A landscape with many valleys, sampled at points; each row gives a point and its height.
A ball rolls from a point to the lowest of its 2 nearest points, and stops where none of them is lower. Distance is the straight distance between rows; heights are no part of it.
K226 height 18.9: [-19  -4  -5  25   8 -23   2 -18 -18 -10  11  19  -3   7  -6   6  15  13
  -3  -7   2]
K982 height 53.5: [ 13   7  -8   6 -12 -16   6  26 -19   0   2  10  -1   3  11  -2   3   4
 -20  12  -3]
K505 height 45.5: [ 13   0   4  -3 -20  -5   9 -19  20  -7  -4  -8   2   7   4 -22  11  19
   4 -11  16]
K658 height 63.6: [  4  10   6  -6 -10   5   5   1 -10   7   0   4  -1   1   1   2  -3   3
 -12  -5 -14]
K204 height 18.1: [-27  -1   3  23  15  -8 -15 -29 -30   5  10  13  -5  -5  -8  21  -1   0
  -2 -13 -16]
K4 height 31.5: [  2  -1  11 -19   0  20   3 -29  29   1  -4 -19   5   0   1 -10  -2   6
  24 -22  11]
K943 height 58.4: [-15  -4 -11  15  29  -8  -1   9 -24   6   1  10  -3   5   7  17  -2 -13
   2   5  -5]
K259 height 36.7: [-10   4  13 -23  34  13   2  -4  -7  19 -10   2  10 -13  22   8  -6  -7
  17 -15  -6]
K177 height 36.5: [ 10   5 -22   2  -9  -2 -13  14  20  -8  12 -23 -18   1 -17   0 -12 -15
  18  11  23]
K488 height 54.2: [ 27  13   2   4 -15  12 -15  21 -20   2  -3  -1   5  -1   1  -2 -14 -12
 -22  15 -28]
K824 height 25.8: [  8   1 -20  11   0 -21 -19  22   4  -4  14 -12 -12  -7  -4  -5  -4  -6
  15  17  24]
K275 height 34.2: [-10   2   6 -18  34  14 -11   1  -8  18  -5 -12   7 -21  15  12 -13 -12
  26  -7   0]
K384 height 22.4: [  5   2  10 -25   4  21 -10 -16  29   2   0 -24   4 -14  -3  -9 -10   0
  33 -16  17]
K448 height 57.1: [ -7   1  15  -9  14   6  11 -19   0   9  -6   8   8   1  14  -3   3  10
  10 -20  -5]
K653 height 32.1: [-24   2   6  18   1  16  -9 -26  -6  -7  13   6 -12   7 -21  22 -15  -8
 -15 -23 -22]
K189 height 16.8: [  9   7  25 -11 -12  26 -23  -1  -3  21   8  -7   1 -21   6   1 -26  -4
  -8   3 -26]
K844 height 62.6: [ -3   2  -2  -7  25  25  -6  16 -11  12  -3  -8   0  -2  11  19 -21 -23
  12  -1 -10]
K237 height 62.5: [  9  -1  -4 -13  12 -13 -12  19   8  11   0  -9   3 -22  14  -8  -5  -3
  20   7  20]
K16 height 85.1: [ 18  17  -3  -6  -8  14  15  22   1 -10  -8  -9   6   3 -11  -9   4 -18
 -21  18 -16]
K706 height 11.4: [ -2  -1 -15  20  -1 -25 -18   7  -7  -5  16  -4  -8  -9  -6  -3   4   4
   9  13  18]
K115 height 47.0: [-13  -9 -27  11  15 -11  -6   5  16 -15   6  -8 -21  15 -24  14  -2 -23
  18  10  22]
K692 height 64.0: [  6   2 -14 -13  -2   5  14  15   9  -3 -11  -6   3   9  -6   2   6 -11
  -6  13   6]
K205 height 56.3: [ 10   3  12   2 -15  17 -22   9  14   6  20 -25  -4 -32  -1   1 -21  -1
  14  16   4]
K860 height 40.6: [-10 -12   0  12   0 -14  18 -24  11 -12  -1  12   0  22   2 -14  19  16
  -1 -12  12]
K954 height 49.7: [-14 -17   2  -5  -5   9  13 -35  36 -13 -12  -6  -3  28 -14 -11  15   6
   9 -15  14]
K408 height 53.4: [ 14  -1  -5  -7 -19  -3  17 -12  20 -13  -8  -4   3  12  -9 -14  15  10
  -2   0  14]
K254 height 59.8: [-14  -2  -4   2  33  10   0  13 -19  11  -4   7  -1   6  12  21 -13 -22
   4   1 -14]
K322 height 72.8: [ -4  -4   3  12 -24  -2  18 -24   5 -21   1  12  -1  19 -19  -3  17  17
 -20 -12  -5]
K675 height 81.2: [ 11   5 -12  11  -8  27  -8  15  -3  -9   1 -14  -3   6 -18  17 -15 -21
  -7   7 -15]
K716 height 71.2: [ -5   2   8   4 -16   2  13 -20  -3  -8   2  14  -1  15 -13   3   6  10
 -21 -15 -14]
K996 height 52.4: [  3  -3   2   3   3 -21  23  -3  -3   0  -9  20   7  12  21 -12  16  17
  -4  -7   7]
K222 height 42.7: [  1  -5 -27   0   3  -2  -5  12  23 -14   4 -18 -22  14 -24  10  -9 -25
  20  12  22]
K281 height 59.3: [ 15  10  -9  14 -19  -7  13  23 -12 -22   1   4   0  14 -17  -5  12  -7
 -37  20 -14]
K682 height 77.6: [ -1   1  -9   0   0  38  -4   4   6  -6  -3 -20  -4   7 -21  21 -15 -23
  -1   1 -13]
K772 height 50.0: [  8   5   5  15 -16 -22  -8  18 -23   3  15  13  -4  -7  14  -8   0  16
 -17  10  -6]
K276 height 61.2: [-10   3  20 -15   6  20  11 -29   2   9  -6   7   4   5   1   5  -5   4
   3 -24 -17]
K814 height 37.6: [  6   6  24  -6 -22  22 -17  -3   5  11  14 -12  -2 -25  -1  -2 -17   7
   0   2 -14]
K340 height 43.5: [ 13   4  20  -2 -13 -15  -3  13  -8   9   2  12   6 -19  23 -16   2  22
  -8   3  -4]
K705 height 32.5: [-23 -12  -2 -14  16  15  14   0   6   2 -12   6   2  17  -5  13   6  -8
   2  -6  -3]
K298 height 7.2: [  0   2  20 -24   2  28 -16 -10  20  12   7 -23   6 -28   3  -2 -15   3
  26 -10   4]
K246 height 59.9: [ 13  -1  16 -15  -2  14 -18  15  18  13   9 -23   3 -40  11  -2 -21  -3
  19  11  11]
K894 height 34.6: [ -7 -10  -5  22   3 -34  13 -19  -4 -15   3  20   0  17   4 -13  24  18
   0  -4  16]
K737 height 24.5: [-18  -3   3   2  -3   6   6  -7 -12  -2  -9  22  -1  20 -13  13  -1  -8
 -36  -4 -27]
K321 height 87.7: [ 19  17   6  -9   2  19   8  17  -7  -1 -12   1   9   5  -7  -4  -8 -26
 -27  17 -34]
K61 height 68.2: [ -4  -1  -2  -1  -9   1  18  -2  -2  -3  -5  10   2  13  -4   4   8   4
 -14  -4  -5]
K472 height 40.9: [-21 -10  -4  -9  13   5  15  11  -6   4 -15  17   1  20   1  13   8  -9
 -12   0 -11]
K908 height 26.2: [-22   4   4  22   8   8 -20 -24 -15  -1  17   2 -12  -3 -16  18 -12  -5
  -3 -16 -19]
K973 height 50.3: [  4  -5  -6   8  10 -37  12   2  -4  -4  -7  17   6   5  21 -18  19  15
   4   1  21]
K456 height 61.6: [ 12  -3   7 -16  10   0 -15  24  10  15   1 -17   5 -35  19  -5 -14  -5
  18  11  13]
K38 height 27.8: [-17  -6  -2   3  20 -12 -15 -16 -24  16  -5   4   5 -16  11  15   5   9
  20  -3   6]
K89 height 58.3: [ 18  12  -3  17 -26  -3   0  11 -18 -17   5   2  -4   8 -17  -4   1  -4
 -36  11 -19]
K279 height 54.9: [  1   1   7  -9  11  -7  15  -3  -3   8 -10  12  10   1  22  -6   6  11
   4 -11   1]
K863 height 45.0: [-13 -15   6   4  -2  -5  20 -38  24  -9  -8   0  -2  26   4 -19  19  13
   2 -16  16]
K906 height 37.7: [ 15   4 -22   1   0 -27  -1  30   2  -2   1  -3  -7   2   7  -7   0  -5
   5  16  24]
K409 height 34.1: [ 11   1  13  -4 -25   2  -3 -14  20   0   6 -10   4 -10   2 -21   4  25
   8  -9   9]
K634 height 58.6: [ 14   4  -5   3 -23 -17  -4  11   6  -5  12  -3  -1  -6   1 -15   5  18
   0   7  16]
K44 height 44.3: [ 15   6 -18   9 -22  11 -15  17  10  -9  13 -26  -8  -2 -17   0 -10  -8
   3  10  10]
K302 height 44.4: [ 19  13  15  -9 -14  22 -20  10 -14  16  -2  -4   6 -12   4  -3 -22  -9
 -20   7 -32]
K979 height 64.1: [ 18   1  -9  -2 -12 -23   1   5  17  -8   0  -1  -5   3   1 -19   8  12
  10   2  26]
K158 height 60.0: [ 10   1 -13 -14 -13  -2  18   7  21 -14 -13  -6   5  13 -17 -10  17  -6
  -5  16  10]
K604 height 44.5: [  5  -2 -22   4   9 -31   9  32  -6   0  -2   9  -2   7  14  -2   5  -4
  -3  16  19]
K22 height 48.2: [ -1  -2 -16   9  15 -35   7  10  -9  -1   0  14   1   4  11  -5  12   5
   5   7  18]
K918 height 55.6: [  8   8  12 -18  -4  12   5  -1   2   9  -6  -4   7  -7   7  -2  -4   5
   1 -12  -7]
K31 height 58.0: [ 13   5 -17   0  -9  -9  14  25  -5  -5  -5   0   1   7   0   0   4  -5
 -14  17   7]
K748 height 4.5: [-19  -5  -1  16  10 -17  12  -3 -17  -4   6  25  -5  16   1  10   9   4
 -14  -5  -9]
K394 height 30.8: [-14   1   2  15  -6  13  -6 -17 -10  -6   5  15  -5  15 -16  18 -17 -13
 -33 -12 -30]
K648 height 47.1: [  9   6  20   5 -17 -23  -5   6 -23  10   9  26   4  -8  19 -15  -1  22
 -23   3 -15]
K708 height 56.1: [ -9  -1 -20  21  16 -14  -5  12 -16  -3   9   2  -6   5   1  11  -1 -10
   3  10   6]
K949 height 70.2: [ -2   1  -3 -12  12  37  -2   9  -1   6  -7 -16  -1   3  -5  21 -20 -25
   4  -2 -15]
K586 height 42.0: [ 14   5  25 -29  -3  18   2  -3   6  16 -15  -5  13 -19  19 -11  -4  11
   5 -17  -8]
K128 height 56.8: [ 29  12  -2  15 -26   0 -13  26 -23  -6   4   2  -2   1  -5  -4  -8  -3
 -28  18 -21]
K94 height 16.4: [-24 -10  -6  10  -1  -3  11   2  -8 -10  -3  22  -6  25 -11  13  10  -1
 -26  -5 -13]
K245 height 38.8: [-18   0   9  -9  36   5   3 -14 -18  17  -8  12   6  -4  13  14  -2  -6
  12 -13 -10]
K674 height 10.3: [  9   6  18  -6 -30  15 -10  -9  15   3  16 -16  -1 -21  -7 -10  -6  18
   4  -1  -1]
K732 height 50.8: [ 14   8  -1   2 -27  20 -20  11  10  -1  14 -29  -5 -14 -13  -1 -14  -1
   3  11   0]
K469 height 19.6: [-15 -14   1 -18  14  11  18 -14  21   0 -15   5   6  19   1   1   9   0
  13 -10   9]
K407 height 29.3: [ -2  -8   7 -19   8  14  17 -24  25   0 -15  -5   7  11   7  -8   7   4
  14 -17  11]
K743 height 51.5: [-10  -8 -30  21  19 -17  -9  12  -2 -12   9  -4 -14  11 -12  13  -3 -20
  12  16  18]
K591 height 28.4: [-12  -8  -5  22   8 -31   1 -26 -16  -6   1  16   3   5   5  -3  22  20
   7  -7  13]
K109 height 53.6: [ 13   3   3  12 -24 -19  -9  21  -7  -2  18   0  -3 -14   9 -12   1  18
 -10  14   7]
K405 height 60.2: [  4  -1 -19  12 -12  -1  10  25  -5 -22  -6   0  -1  19 -19   3  13 -13
 -28  22  -7]
K77 height 24.0: [-22  -5   0  15  19  -8 -17 -18 -33  15   2   7  -4 -11   3  20   1   2
   9  -4  -7]
K62 height 42.6: [-25  -8   4  -8  28   0  15   5 -14  13 -14  26   4  15  13  13   4  -8
  -8  -4 -16]
K354 height 30.9: [-10   0   2  -6  24  -3  -8  -3 -11  14  -1  -2   5 -16  11   6  -1  -1
  22  -2   5]
K521 height 27.0: [  8   0  29 -28   1  22  -7  -7  16  15  -4 -12  11 -29  17  -9  -9   9
  17 -14  -1]
K680 height 63.9: [  8   2  -7  -6   5 -16  -4   5  11   1   2  -4  -1  -8   5  -9   2   3
  19   1  22]
K7 height 83.3: [ 16  13 -10   5 -14  18   4  17  -1 -13  -1 -15   0   3 -19   3  -3 -17
 -16  15 -15]
K538 height 61.4: [ -7  -4 -12 -12 -11  24   4 -15  33 -14  -1 -22  -6  10 -37   9   1 -11
   7  -4   9]
K989 height 36.6: [  6 -11  11   4   4 -26 -11  -9   2   6  -4   3   7 -26  19 -16  13  19
  16   5  18]
K671 height 39.5: [ 15  -7  21  -4  -4 -17  -2   7   6   9  -2   5  12 -31  28 -20   4  20
   7   4   9]
K823 height 33.9: [ -3 -10   2  12   7 -29  -8 -21  -8   3  -4   7   5 -11  13 -12  20  21
  17  -1  19]
K886 height 40.7: [-27  -5  10  -5  30   5  10 -14 -14  12  -7  23   1   9   6  16  -1  -7
  -1 -12 -19]
K182 height 56.2: [ -9  -9  -4 -12 -10  22  14 -27  32 -15  -9 -11   2  16 -28  -1  12   1
   4 -11   3]

For each start below, name the point where the ball stops.
K949 -> K177
K281 -> K189
K538 -> K748
K886 -> K204
K340 -> K748
K456 -> K177
K973 -> K706
K61 -> K298

Call two points neighbours if one is among the 2 nearest of the other. Go from one point of each pair to the other, from neighbour to neighbour, staying as low as possible. Name the highest point that can't be avoided.
K706 and K189 -> K276
K469 and K748 -> K62
K298 and K674 -> K405
K748 and K204 -> K653
K706 and K177 -> K708
K469 and K298 -> K4
K674 and K189 -> K814
